The views of a scene show one set of named points, each view turned or mirrored, and shifted as a whole, with a little noise and some points left out.

Scene 1
View 1
Kadu: [ 25   8  14  14  26 -11  -5 -47   2 -53  48  -2   9   8 -39  20  25 -10
   7  -7  11  31 -45]
vev: [  1  -6   9  10  17 -32  -8  -7   2 -10  52   1 -10 -10 -38  21  15 -26
  11  -6  -1  19 -17]
Linom: [-18 -17  10   3  12 -44  -9  22   4  19  54   7 -25 -29 -34  23   3 -38
  13  -4 -15  15   2]
dunat: [ 16  -9  15   3  35 -12  11 -14   2 -44  38   0  -7 -20 -29  18  -2 -19
   9  -4 -13  34 -34]
lasu: [ -3 -11  13  -2  18 -20   6  -2   3 -14  39   1 -17 -20 -37  19   1 -30
  13  -1 -22  28 -28]
lovo: [ -1 -28  21 -17  39  -4  31  29   5 -36  21   9 -30 -56 -22  16 -40 -36
  11   7 -50  43 -28]
Ruru: [ 27  12  10  17  21 -13 -12 -58   1 -53  49  -7  14  20 -44  20  36  -8
   8  -8  18  28 -47]
Buru: [  5   1   6  25  17 -48 -25 -19   3  -4  72   3   2   8 -35  25  36 -17
   9 -17  27   5  -4]
vud: [-14 -18   9  -1  17 -39  -2  25   4  12  50   5 -27 -32 -32  20  -5 -36
  15  -2 -21  17  -3]
Zudu: [ 24  -5  15   9  39  -8   9 -21   1 -60  41   1  -2 -15 -27  19   2 -13
   8  -4  -3  36 -38]
feva: [-14 -21  12  -6  22 -30   6  28   5  -2  42   6 -29 -40 -31  20 -17 -37
  14   1 -32  26 -10]
Gen: [ -2   0  10   5   8 -28 -12 -19   3  -8  49  -4  -8   1 -45  20  23 -27
  11  -4  -2  23 -28]
nise: [-14  -5   6  13   9 -48 -23   0   5  19  67   1 -13  -3 -40  23  26 -31
  12 -11   5   8  -2]
Vizus: [ 15  -4  12   9  29 -18   2 -19   3 -42  44   3  -1  -8 -31  19   7 -16
   8  -5  -2  28 -32]
View 2
dunat: [ 26   7   4   2   8 -12 -16  39 -14  19 -12  -8 -11  25   3 -24   1  13
 -32  -9 -48 -14 -15]
lovo: [ 45  -2 -44  -8   6 -36 -20  36  20  27 -27 -37 -14  33 -13 -20 -18   7
 -19 -49 -74 -22 -28]
Linom: [ 18  25 -46 -30  -4  -2  10  24  19  10 -18   0  18  24  27 -23  -3 -34
 -23 -30 -19  -3 -16]
Kadu: [ 18  17  36  11  15   3 -20  41 -34  20  -6  18 -14  17  10 -21  13  22
 -38  21 -24 -10  -4]
lasu: [ 30  15 -19  -5   6 -11  -9  29   6  22 -18   1  -1  23   6 -19  -4  -2
 -24 -21 -25 -11 -15]
feva: [ 29  15 -47 -20   1 -15   1  28  20  15 -21 -13   4  29  11 -22  -8 -19
 -19 -40 -39 -11 -19]
Gen: [ 19  25  -1  -3   7   2  -6  26  -7  19 -13  20   5  20  19 -16   6  -4
 -30  -2  -4  -2  -8]
vud: [ 22  20 -45 -29  -1  -7   6  24  18  13 -19  -4  14  27  20 -23  -4 -28
 -22 -34 -27  -5 -17]
vev: [ 13  21 -10 -11   1   3  -3  32  -5  11 -12   9   6  21  21 -24   6 -13
 -30  -5 -20  -6  -8]
Buru: [ -2  31   8 -19   2  20   6  32 -23   1  -2  28  16  15  41 -30  19 -24
 -39  16  -5   1  -1]
Ruru: [ 13  21  37  11  12   8 -18  37 -36  17  -5  24  -7  15  15 -21  14  16
 -38  26 -15  -6  -1]
nise: [ 10  30 -10 -18   4  14   5  25  -7  10 -11  25  17  17  33 -21   8 -23
 -30  -3   3   3  -3]
View 3
Kadu: [-18  19 -18  12 -28 -21  30   7 -10  -6 -24 -13   3  12  23 -13  30   4
  18  -7  18  23  25]
lasu: [ 26   8 -23  -9  -5   5   5   8  -8  -8  -1  -9  19  27 -11 -12  25   5
 -13  24  -5  27  20]
dunat: [ 19  18 -18  -2 -21   1  25   8  -9  -7  -4  -5   8  26   2 -28  45   9
   3  15   9  33  26]
nise: [-10   1 -14 -14   3  13  -3   3  -6 -14 -19 -13   5   5   6   3 -10   1
 -19  16 -13   0  10]
vud: [ 35  -2 -15 -25   7  33  -5   6 -10 -14   7  -4  13  23 -14 -13  10   8
 -32  42 -20  15   9]
Buru: [-28   0  -3  -9  -7  19   8  -3  -7 -17 -25 -10 -11  -5  21  -6 -11   2
  -7   6  -3 -11   8]
Linom: [ 30  -3 -13 -28  10  37 -10   5  -9 -15   4  -3   9  19 -15  -9   2   8
 -33  41 -22   7   6]
vev: [  9   1 -19 -15   1  14   1   4  -7  -8  -8  -9  10  14  -3  -7   7   4
 -19  21 -11   9  10]
lovo: [ 76  15 -26 -15 -12  20  16  15 -11  -4  25   0  27  51 -28 -36  65  17
 -17  46   1  55  21]
Vizus: [  5  12 -16  -2 -21   0  23   6  -9  -9 -11  -7   4  20   9 -20  32   8
   6   9   9  24  21]
Zudu: [ 12  21 -14   2 -28  -1  33   7 -10  -8 -10  -7   5  26   9 -29  48  11
  12  10  18  33  27]
View 4
vev: [ 19  13  18 -34 -12  -5   0  -9  20 -16  -6  -4 -12   2 -24  22   9  -2
  22  -5  29   8  15]
Vizus: [ 17   7  23 -44 -27   3   6   2  12 -18 -29   2 -16  13 -22  13  13   0
   7  -2  12 -12  24]
Ruru: [ 21  16  41 -67 -40  19   2 -11  16 -30 -53  -1 -22  44 -46  41  15 -16
  17   4  15 -26  22]
vud: [ 13  10   2  -6   2 -19   0  -5  14  -5  17  -3 -14 -26 -12   8   0  12
  16 -11  28  21  15]
dunat: [ 17   5  21 -35 -23   1   8  11   7 -16 -29   4 -19   8 -16   2  13   8
   0  -5   6 -17  27]
lasu: [ 10  12  18 -13 -12 -13   0   0   9 -11  -7   2 -22  -4 -25  16   2   9
   1  -3  14   0  23]
Zudu: [ 20   2  26 -47 -31   3   8  12   9 -19 -41   4 -17  17 -15   1  16   4
  -1  -3   5 -23  25]
feva: [ 10   5  -2   7   3 -25   5  12   6   0  18   1 -15 -33   2 -11   3  26
  -3 -13  13  18  21]
Buru: [ 28  15  24 -60 -17  11  -5 -27  33 -19  -8 -14  -5  12 -33  39  15 -18
  47  -5  47  19   3]
Kadu: [ 23  12  36 -59 -36  15   3  -3  14 -30 -49   2 -23  34 -38  28  16  -9
  10   3  13 -25  24]
nise: [ 18  17  19 -32  -8  -4  -6 -26  24 -15   2  -8 -10   1 -37  40   4 -10
  35  -5  41  19   9]
Gen: [ 14  18  24 -29 -14  -3  -2 -15  18 -17 -11  -3 -21   9 -40  35   2  -7
  19  -3  23   3  18]
lovo: [ -1   2   4  21  -5 -33  10  34  -9  -3   3  11 -29 -30   3 -27  -2  37
 -30 -10  -9  -9  35]
View 5
vud: [-36 -12  16  16  -6   1  -6 -41   0  12  16  14   2 -26  43  23   0 -27
  24  -5 -10  31  14]
Vizus: [ -6  -2 -11   8   1  -8  14  -9  22  14  16   9 -13 -26  10   2  27 -11
   6  -5  11  -8 -12]
dunat: [ -7   0 -18   1  -1 -11  13 -14  19  10  21  17 -16 -28  16   9  29 -12
  15 -13  18  -6  -4]
feva: [-32 -12   2   9 -10  -4  -2 -43  -1  10  23  21  -5 -29  44  32   5 -25
  33 -16   1  33  18]
Gen: [-13 -11   8  15   0   5   2 -23  14  18   7  -7   5 -23  19  -9  16  -8
   6  10  -1  10 -16]
Linom: [-42 -15  23  22  -7   0  -8 -42   1  15  11  11   7 -24  44  20  -7 -31
  19  -3 -16  34  10]
lasu: [-16 -11  -1   8  -7   1   3 -30  10  10  22   8  -5 -31  27   9  19 -10
  26  -4  12  19   2]
vev: [-22  -7   9  17   0   0   2 -22  12  15   5   4   0 -20  22   1  12 -21
   5   2  -5   5  -7]
Buru: [-24  -6  25  32   8   3   3 -10  20  24 -14 -16  11 -11   9 -23   4 -23
 -22  21 -24  -6 -31]
Ruru: [ 10   3 -11  11   7  -3  20   7  34  19   0 -10  -9 -21 -12 -29  38   0
 -13  12  13 -31 -38]
Zudu: [ -3   6 -24   1   3 -11  19  -2  26  11  20  17 -22 -29   8   5  33 -11
  10 -16  20 -19  -7]
nise: [-26 -11  24  28   1   5  -1 -26  11  21  -3  -9  11 -19  21 -10   1 -21
  -3  16 -19  14 -17]

Which points are out of place in each view (at most two, in the order of its rows)? Write - if all are in place.
view 1 => nise
view 2 => Ruru
view 3 => vev
view 4 => feva, lovo
view 5 => Buru

Scene 2
View 1
biki: [-18  17 -11  15   1   1  12   2  -3  38 -17  -6 -29  -7   2  14 -21   1
   4  -9 -24  -3   7]
bur: [-11  19 -15  22   7  15  14   1   3  37 -11   1 -19   4   8   8 -13  12
   4  -3 -23   2   6]
Ras: [ 19   0 -18  37   8  45  16   9   7  36  20  22  27  46  14   5  37  41
   9  30 -13  19  29]
selad: [-13  20 -11  20   5   5   6   5  -4  35  -9   1 -31   1   7  12 -19  11
   4  -4 -23  -2   5]
petes: [-16  11  -9  22  -6  42  31  -3  19  53 -20   1  32 -12   8  14   8   6
   8   8 -16  18  21]
Silak: [ -3 -16  -5   8   8 -11  -2  24 -15  29   7  -8 -44  16  -9  21   7   8
  -3  14 -23 -14  20]
keto: [ -5  19 -16  34   1  52  31  -5  17  48  -7  15  38   9  17   5  12  23
  14  11 -15  23  19]
bokob: [ -5   2  -9  15   5   6   8  12  -2  38  -1   0 -20   6   1  17   1   9
   0   7 -20  -4  20]
siv: [-18  -7   3   3   2  -6  10  15  -6  41 -15 -13 -33 -18  -7  26  -4  -8
   0   7 -22 -12  21]
Leru: [ 20  33 -35  46  15  21  -3   2  -4  20  28  30 -19  70  21 -11   0  54
   9   4 -26  10   4]
Dakup: [-20  10  -7  12  -5   9  13   6   2  42 -20  -8 -14 -18  -1  20 -11  -4
   2  -3 -21   0  15]
fomub: [  9   9 -21  29  16   1  -6  14 -13  22  16   9 -45  42   9   4   0  30
   4   6 -27  -7   9]
View 2
bur: [ 14  -7 -13 -17 -16   2  -5 -16  -5 -10   7  11   5  -4   3 -15   4  16
  -1   5 -12  -3  41]
fomub: [ -2  25   9 -12  -3   6  -1 -26 -31  -4   2   8  26  15   2  -3 -10  21
  13  22  13  -7  22]
Dakup: [ 25 -11 -21 -20 -19   8  -7 -26  -2  -6   5  14  -3  -4  -4 -16  18   8
  -4 -13 -29  11  41]
biki: [ 22 -12 -18 -19 -16   9  -4 -21  -7  -3  15   1   6  -1  -2 -11  20  15
  -8  -4 -25   7  41]
Silak: [ 16  18 -14 -18 -12  19  -4 -38 -29   7   1   5  13  19  -6  -5  14  10
   6 -11 -21  18  22]
Ras: [ -5  10   8  -9 -14 -20  -9 -12 -18 -22 -26  72 -14  -9   6 -32 -36  -6
  41  22  30  -6  34]
Leru: [-12  12  19  -9   1  -7   6  -6 -23 -22   4  19  18   0  12  -8 -36  23
  23  50  44 -34  30]
selad: [ 17  -4 -11 -18 -15  10  -2 -22 -12  -4  12   4  11  -2   0  -9  11  14
  -4   3 -17   4  36]
siv: [ 25   7 -24 -19 -19  15  -7 -36 -16   4   1  16   2  11  -6 -13  24   4
   2 -24 -35  25  28]
petes: [ 22 -24 -22 -19 -27 -12  -9  -8  10 -17  -8  50 -26 -26   2 -34   2  -9
  11  -7 -16   5  53]
bokob: [ 17   5 -10 -18 -15   5  -7 -27 -16  -4  -6  23   1   4  -3 -16   4   6
  11  -4 -12   9  31]
View 3
fomub: [  9   6  19  23 -23  14   1 -10 -11   2  -4   7 -18 -39 -36  -9  -7   4
   0 -27  -5  10  18]
Silak: [ 28 -12   0  44 -39   8 -18   0  -2  -4  -3  19 -21   3 -10   4   5   1
  -2  -4 -19   4  38]
petes: [-30 -13 -14   2   8  -2   2 -11   4 -18 -13   6   1  16  31  -3  39  -8
  19   7 -30  19   3]
bur: [  2  -2 -14  22 -12   3  -2 -10 -11  -4   5   7  -3  -8  -3   5  17   6
   8 -11 -17  23  17]
siv: [ 27 -14 -13  40 -39   0 -20   4  -1 -12  -1  17 -15  19   8  10  19   1
   0   5 -23   8  36]
keto: [-47  -7   0 -10  17   3  14 -19   3 -16 -11  -4   2  -1  22 -13  33  -9
  21  -6 -25  16  -7]
biki: [ 17  -5 -25  30 -23  -1  -8  -4 -16  -4   9   8  -3   2   1  17  20   6
   7  -4 -20  25  27]
Ras: [-47  -7  39 -11   7  16  16 -21  16 -15 -27   4 -23 -21  -8 -37  15 -17
  17 -18 -17  -5  -9]
bokob: [  5 -10   2  24 -22   5  -9  -7  -2  -9  -7  12 -15   0  -1  -3  15  -4
   5  -7 -21   9  22]
Dakup: [ 10  -9 -24  29 -20  -1 -12  -2  -6  -9   2  15  -3  14  13  13  24   3
   6   1 -23  20  26]
Leru: [-19  18  27  -3   3  18  21 -24 -19   6  -4  -9 -12 -63 -42 -21  -6   6
  11 -42  -2  16  -6]
View 4
keto: [ 19 -39   7  29  -2  14  31  -9 -33  25  12  18   3  -8   8  21  17  13
  -2  40  16  -2  29]
petes: [ 14 -18  12  30  -6   7  25 -21 -26  28   7  13   9  -8  -1   9  16   6
  -9  24  14  -7  21]
bur: [  6  -9   3  17 -20  -6   7 -21  -8  14   7   4  34  -6 -11 -14  23  -4
  -6  16  17 -17   9]
selad: [  3  -2   3  12 -25  -7  -1 -26  -5  11   7   0  38  -4 -14 -19  26 -12
  -9  16  18 -19   1]
bokob: [ 10  -9   1   9  -6  -6  -9 -22  -8   9  10  -3  26   1  -8 -13  14  -8
   7  32  19  -5  -1]
siv: [ -7  24  14  10  -6 -14 -14 -48   7  19   0 -19  30  11 -35 -34   6 -21
  -5  13   6  -7 -18]
fomub: [ 16 -24 -20  -9 -29 -12 -23  -4   5 -13  22  -4  50 -14   3 -22  33 -15
  15  31  33 -16  -1]
Dakup: [  0   4  17  20  -8  -5   4 -37  -9  24   2  -3  25   2 -22 -15  12  -8
  -9  17  11 -10  -3]
biki: [ -2   6  10  16 -18  -9   0 -32  -5  17   2  -3  35  -1 -24 -21  23 -10
 -10   8  13 -15   1]
Leru: [ 23 -55 -27  -7 -43  -3 -10  14 -11 -16  27  15  47 -26  26  -2  52  -3
  13  36  40 -26  23]
View 5
keto: [-24  20  28  15 -36 -29 -46   7  15  -6  21  -4   8 -30 -11  -3 -21  59
  -1 -34  -9 -28  -3]
petes: [-25   9  50  11 -22  -3 -30 -18   0  11  27  10  10 -26   2 -25 -43  53
   5 -30  -2 -28   4]
Silak: [  4  12  51  -7 -27  42   7 -22 -10   5 -10   2  23  -9  18  16 -25  -9
 -18 -11  10 -11 -19]
bur: [ -9  16  25   3 -18  -4 -12 -17 -15   9   5  12  26   1  26   0 -28  30
 -23 -30   9 -39 -12]
selad: [ -2  14  29   0 -23  10  -6 -11  -8   5  -5   6  23  -1  24  14 -23  12
 -25 -22  10 -26 -22]
bokob: [ -4  13  47   1 -30  22 -12 -17   1   2   1   0  19 -16   5   8 -27  12
 -12 -17   3 -15 -13]
siv: [ -1   6  58  -5 -20  44   6 -32 -16  14  -2  13  27  -9  22  -3 -35   2
 -14 -14  12 -17 -16]
Ras: [-18  16  43  18 -55 -10 -44  10  31 -15  13 -21  -2 -46 -33  11 -10  38
  10 -20 -15   1  -5]
Dakup: [ -7   9  49  -2 -14  23  -7 -28 -16  14   7  15  22  -5  24  -8 -37  21
 -17 -24  11 -29 -11]
fomub: [  1  19  21   0 -45  11 -10   4   9 -10 -18 -13  19 -10   6  41  -5  -2
 -22 -13   1  -7 -29]
Leru: [ -2  30  -3  12 -54 -25 -34  29  26 -23 -14 -27  11 -18  -9  47   7  20
 -20 -25  -8 -12 -26]
biki: [ -6  13  37  -1 -17  16  -5 -23 -15  12  -1  11  28   1  28   2 -32  13
 -24 -25  12 -33 -17]
View 6
biki: [  2 -28 -31   4   9  43  19  -1   2  19   0  22  -9  23 -31   2  -2  17
   3  10 -32  -9 -31]
Silak: [ -9  -8 -38   0  17  39   9  -8 -13  19 -18  30 -19  25 -44  -5   5  31
  31   6 -43  -7  -7]
bokob: [ -2 -15 -23   2  19  32  14   5  -2  22 -15  23 -26  19 -29   3   1  26
  11  -7 -29   8  -5]
siv: [-11 -13 -35  -3  14  35  16  -7  -6  26 -17  38 -10  23 -39 -14  -4  40
   7   6 -41 -16 -17]
Dakup: [  1 -25 -24   2  13  33  20   0   3  24  -7  24 -12  18 -26  -9  -7  28
  -9   3 -32 -11 -25]
selad: [  2 -26 -29   4  12  42  17   2   0  17  -3  21 -14  23 -26  10  -1   8
  15   8 -30   1 -24]
keto: [ 20 -26  10   6  22  17  25  23  17  21  -9   7 -36   2   2  16 -13  12
 -27 -34  -9  34  -8]
bur: [  7 -28 -23   4  12  40  19   7   4  14  -4  16 -18  18 -23   9  -1   6
   8  -1 -25   5 -21]
petes: [ 12 -24   6   1  18  12  24  19  16  29 -10  18 -26   3  -5   1 -14  27
 -38 -25 -18  11 -17]
Leru: [  8 -19 -27  11  17  46   2  13  -6   2  -8   3 -46  10 -21  54  20 -20
  67 -13  -9  66  15]
fomub: [  0 -15 -37   6  19  46   3   3 -10   9 -11  16 -30  19 -32  28  15   1
  53  -2 -25  28   2]
Ras: [ 10  -5   5   6  31  12  13  25   2  22 -26   8 -54  -5  -8  27   4  19
   9 -46  -9  58  26]

Which points are out of place in each view (at most two, in the order of its rows)? Write - if all are in place.
view 1 => Silak
view 2 => -
view 3 => -
view 4 => petes, siv
view 5 => keto, bur
view 6 => Leru

Scene 3
View 1
paped: [-44 -21  32   6 -30 -30 -14 -39  18 -15  -9  25 -23  11  14  33   1   0
  18  -5  11 -41 -18]
Lub: [ 37  -1  15  27  29  11  -3 -18 -11  19  23  19  18   4  -5  21  58   5
  -2  30 -33  22  -8]
Turi: [ 12 -16  26   8  16 -15  21  -8  16  21  -4  10  -9 -14   2  10  52  -5
  10   5 -14   7 -17]
fezat: [-34 -21  39   2 -15 -31  12 -26  32  -3 -13  21 -26   2  16  26  20  -2
  13 -10   8 -31 -20]
Nim: [  7 -14  24  13  11 -11  12 -18  15  15   0  14  -5  -5   5  17  47  -1
   9   6 -14   3 -16]
kasu: [-42 -31  35  -8 -22 -40   8 -23  34  -4 -29   9 -36  -9  15  16  10  -9
  24 -13  14 -37 -22]
Saked: [ 37 -12  15   9  33  -2  23  -1   7  36   1   2   4 -22  -4   0  67  -8
   8  13 -25  28 -17]
Tula: [ -3  -6  25  26  -1  -2  -9 -36   0  -4  21  34   5  18   7  39  34   5
  -3  16 -11  -9 -11]
Tigi: [-43 -30   9  -3 -32 -38 -36 -34   9 -13 -28   1 -30  -6  15  15 -25  -7
  34  -3  11 -39 -21]
Begak: [-19 -24  15   0  -9 -26 -12 -24  14   1 -17   5 -22  -9  11   9   9  -8
  25   0  -1 -20 -20]
mal: [-11 -20  11   7  -6 -17 -24 -30   2   0  -8   6 -13  -2   8  18   8  -4
  23  11  -5 -17 -19]
Zufe: [ -6  -9  24  18  -2  -9 -18 -36   2  -6  12  28  -1  16   7  34  23   6
   2  16  -9 -10 -13]
mozu: [  1 -18  12   6   2 -16 -11 -22   5   8  -9   6  -8  -9   5  13  22  -3
  20  11 -10  -4 -20]
Vunug: [ -9 -21  23  -1   0 -24   9 -15  18  13 -16   6 -19 -12   8  10  31  -6
  20  -3  -2 -11 -20]
View 2
Turi: [ 15   8 -23   8  31  31 -36   4  -8 -19   3  -1  31  -6 -17  10   0  -8
  -8 -25  29 -15  36]
mozu: [ 12   1 -18  12   5  17   1  -1   3 -26   1 -13  53  -3 -13   0  -5   0
  -1 -26  28   2  37]
paped: [ 30  -9 -17  28   2  48  63   8  18 -13   6 -30  50 -34 -15  11   8  16
  -8 -33  20  18  23]
Nim: [ 17  10 -22  11  25  33 -13   3  -3 -17   5  -8  41  -7 -17   9  -4  -4
  -8 -24  27 -11  33]
fezat: [ 30  -2 -22  27  21  55  37  10   8  -8   9 -20  39 -32 -19  17   1  12
 -11 -30  18   0  25]
Begak: [ 16   9 -20  19   4  35  28  -1   6 -20  -1 -18  63 -10 -10   3 -10   8
  -6 -26  17   1  32]
Saked: [  5  12 -24   0  34   7 -76  -3 -17 -25   2  11  29  11 -16   5  -3 -20
  -5 -22  33 -21  44]
Zufe: [ 26 -23 -15  13  -3  12   4   8  18 -29   7 -22  31 -21 -16  -7  22   0
  -1 -37  39  18  28]
Lub: [ 15 -18 -15  -1  11 -17 -68   2  -1 -39   6   1  18   0 -20  -9  23 -20
   1 -34  48   1  39]
Tula: [ 31 -29 -16  14   2   9 -10  11  15 -27   8 -18  20 -26 -17  -5  30  -4
   0 -41  43  18  29]
Vunug: [ 17  12 -21  16  21  39   0   1  -1 -15   4 -10  47  -9 -15  12 -10   3
 -10 -25  19  -9  35]
kasu: [ 26  13 -24  30  21  65  54   5   4  -4   6 -25  57 -27 -14  23 -12  15
 -13 -25   9  -2  26]
View 3
Lub: [-16 -16 -20  10 -13 -49  33 -22  55 -29  17 -15  41  39  28  11  -2 -21
   7 -40 -26   7  -5]
paped: [  4  12 -34   7 -14  17  -4   2  31  41 -14  -1 -36  -4  27  33  -2  29
  -9  27 -14  -6   6]
Vunug: [ 18  -2 -10  20 -19   4  -4   2  21  -4  -2 -25   1  12  32  17   2  -1
 -22   0  -4   0  -6]
Begak: [  7   4 -27  16 -11  17  -8   8  26   5 -10 -21 -21  10  24  26  11  16
 -21   0  -4   2   1]
Tigi: [  0  12 -44   8  -4  40 -11  15  29  24 -29 -17 -53  -1  20  40  23  37
 -23   7  -1  -4   4]
mal: [ -4  -1 -38   7  -5   9   3   2  38   0 -10 -18 -18  15  22  28  17  16
 -11 -10  -8   0  -2]
kasu: [ 24  13 -15  19 -18  24 -19  12   7  30 -14 -14 -28  -4  33  26  -2  19
 -29  28  -2  -2  -2]
Turi: [ 14  -4  -2  23 -21 -17   4  -6  22 -17  10 -25  24  21  32   8  -3 -14
 -18 -11  -9   4  -9]
fezat: [ 17   9 -14  16 -21   8  -6   1  20  29  -5  -6 -18   0  35  24 -11  13
 -16  27 -12   2  -2]
mozu: [  1  -2 -26  14 -11  -1   4   0  35  -9  -5 -22  -3  19  23  20  11   4
 -16 -14  -8   3  -5]
Zufe: [-14   0 -36   2 -10 -18  19 -11  48  15  -2   0  -3  17  25  27   0   9
   7  -5 -24   1   6]
Nim: [ 12  -3  -7  21 -17  -8  -1   0  23  -8   3 -23  11  18  29  13  -2  -3
 -18  -7 -10   5  -7]
Saked: [  7 -20   5  25 -19 -43  15 -11  31 -53  24 -34  58  40  31  -4  -2 -34
 -12 -42 -12  12 -15]
Tula: [-15  -2 -30   3 -13 -30  23 -18  54  13   7   2   6  19  25  27  -7   4
  12  -3 -30   2   4]
View 4
fezat: [ 20  14 -13  11  -4 -22  -4 -29  -2  35   3 -11  53 -20   9  19  11 -18
  37  15  -6  -2   1]
kasu: [ 18  18 -17   5  -3 -31 -12 -35  -5  33   1 -20  63 -21  12  24  10 -20
  41  15  -7  -1   4]
Tigi: [ 23   5   9  52 -18 -10  22  -6  -3  20  15  -7  44 -14  27   5  21 -13
  42   3 -17  -1   1]
Saked: [ -8  18 -36 -37  11 -24 -58 -32   4  22  11 -28  -3  -9 -35  24 -59   3
 -11  22   5  40   7]
Begak: [ 17  11  -8  21  -6 -16  -6 -22  -2  26  11 -12  32 -14   7  15  -3 -12
  27  10  -7  10   2]
Vunug: [  7  16 -19  -4   2 -25 -24 -29   0  25  11 -20  37 -16  -4  21 -13 -12
  23  13  -5  14   5]
paped: [ 29  16  -7  25  -6 -13  13 -24   0  44  -1  15  42 -25  22  27  21 -25
  41  14  -8  -8  -8]
Zufe: [ 19  19 -16   3   4   1  -6 -16   8  49  -4  29  -3 -21   1  32 -19 -13
  12  15  -3  10 -12]
Lub: [  0  22 -32 -29  11  -7 -43 -24  13  37   0  13 -30 -11 -29  34 -64  -1
 -17  23  10  35  -7]
mal: [ 13  13  -4  24  -8  -8  -4 -14   2  27   8   4  15 -15   8  19 -13  -9
  17  11  -5  15   1]
Tula: [ 17  23 -22  -7   7  -4 -12 -21  10  53  -6  36  -8 -22  -1  38 -25 -16
   9  18   3  10 -13]
Turi: [  4  19 -29 -25   8 -25 -38 -36   1  27   7 -19  22 -16 -17  25 -34  -6
   8  20   1  23   4]
View 5
Nim: [ -7 -16   8   0   4  25 -16 -26   9   1  10  10  28  -8 -46   9  -8 -12
 -39 -18 -21  -3   2]
Tula: [ 16  -3   3  -4  18  13  -3 -41 -10  -4 -18  18  21  23 -10 -21  14  -1
 -31 -11 -26 -12 -14]
mozu: [ -9  -4   5   4   9  25 -21 -30   5   6  11   3  34   9 -30  -3 -21  -5
 -33  -8 -28   2 -12]
paped: [  7 -13 -22  10  21  -5 -28 -37  20  24  15 -30  41  35 -25 -19   6  35
 -19 -26  -6  -9  -5]
Vunug: [ -9 -12   2   6   3  20 -21 -25  14   7  18  -2  33  -4 -47   9 -10  -5
 -35 -19 -17  -3   1]
mal: [ -9  -3  -1   5  11  22 -21 -37   8  13  12  -7  41  22 -18 -14 -17   6
 -30  -8 -32   4 -21]
Turi: [ -5 -14  15  -3   1  27 -12 -22   3  -6   4  21  24 -16 -49  16  -6 -22
 -43 -19 -24  -1   3]
Lub: [  9  -2  22  -9  10  29   6 -35 -20 -19 -24  45  17  -1 -19  -9   5 -27
 -43  -2 -38  -7 -15]
fezat: [  5 -20 -12   8  15  -1 -23 -31  21  18  15 -18  32  13 -43  -1   8  19
 -25 -31  -5 -14   7]
Saked: [-12  -9  32  -7  -5  43  -2 -21 -10 -20  -3  43  18 -30 -47  22 -18 -46
 -52  -4 -33   1  -2]
kasu: [ -3 -20 -17  14  12   1 -33 -27  31  26  31 -33  39  10 -49   0  -4  26
 -22 -33   0 -10   9]
Zufe: [ 12  -1   4   2  21  12  -8 -39  -5   2 -10   9  30  26 -11 -22   6   4
 -29  -7 -25  -6 -17]
Tigi: [-17  -4 -24  15  17   8 -40 -35  29  37  36 -45  57  39 -26 -19 -30  32
 -14 -16 -22   6 -17]
Begak: [-10  -8  -5   7  12  16 -28 -29  21  17  22 -16  42  17 -34  -5 -18  10
 -28 -16 -21   0  -8]

Which points are out of place in each view (at most two, in the order of its rows)? Write - if all are in place.
view 1 => Nim
view 2 => -
view 3 => Saked
view 4 => fezat, kasu
view 5 => Lub
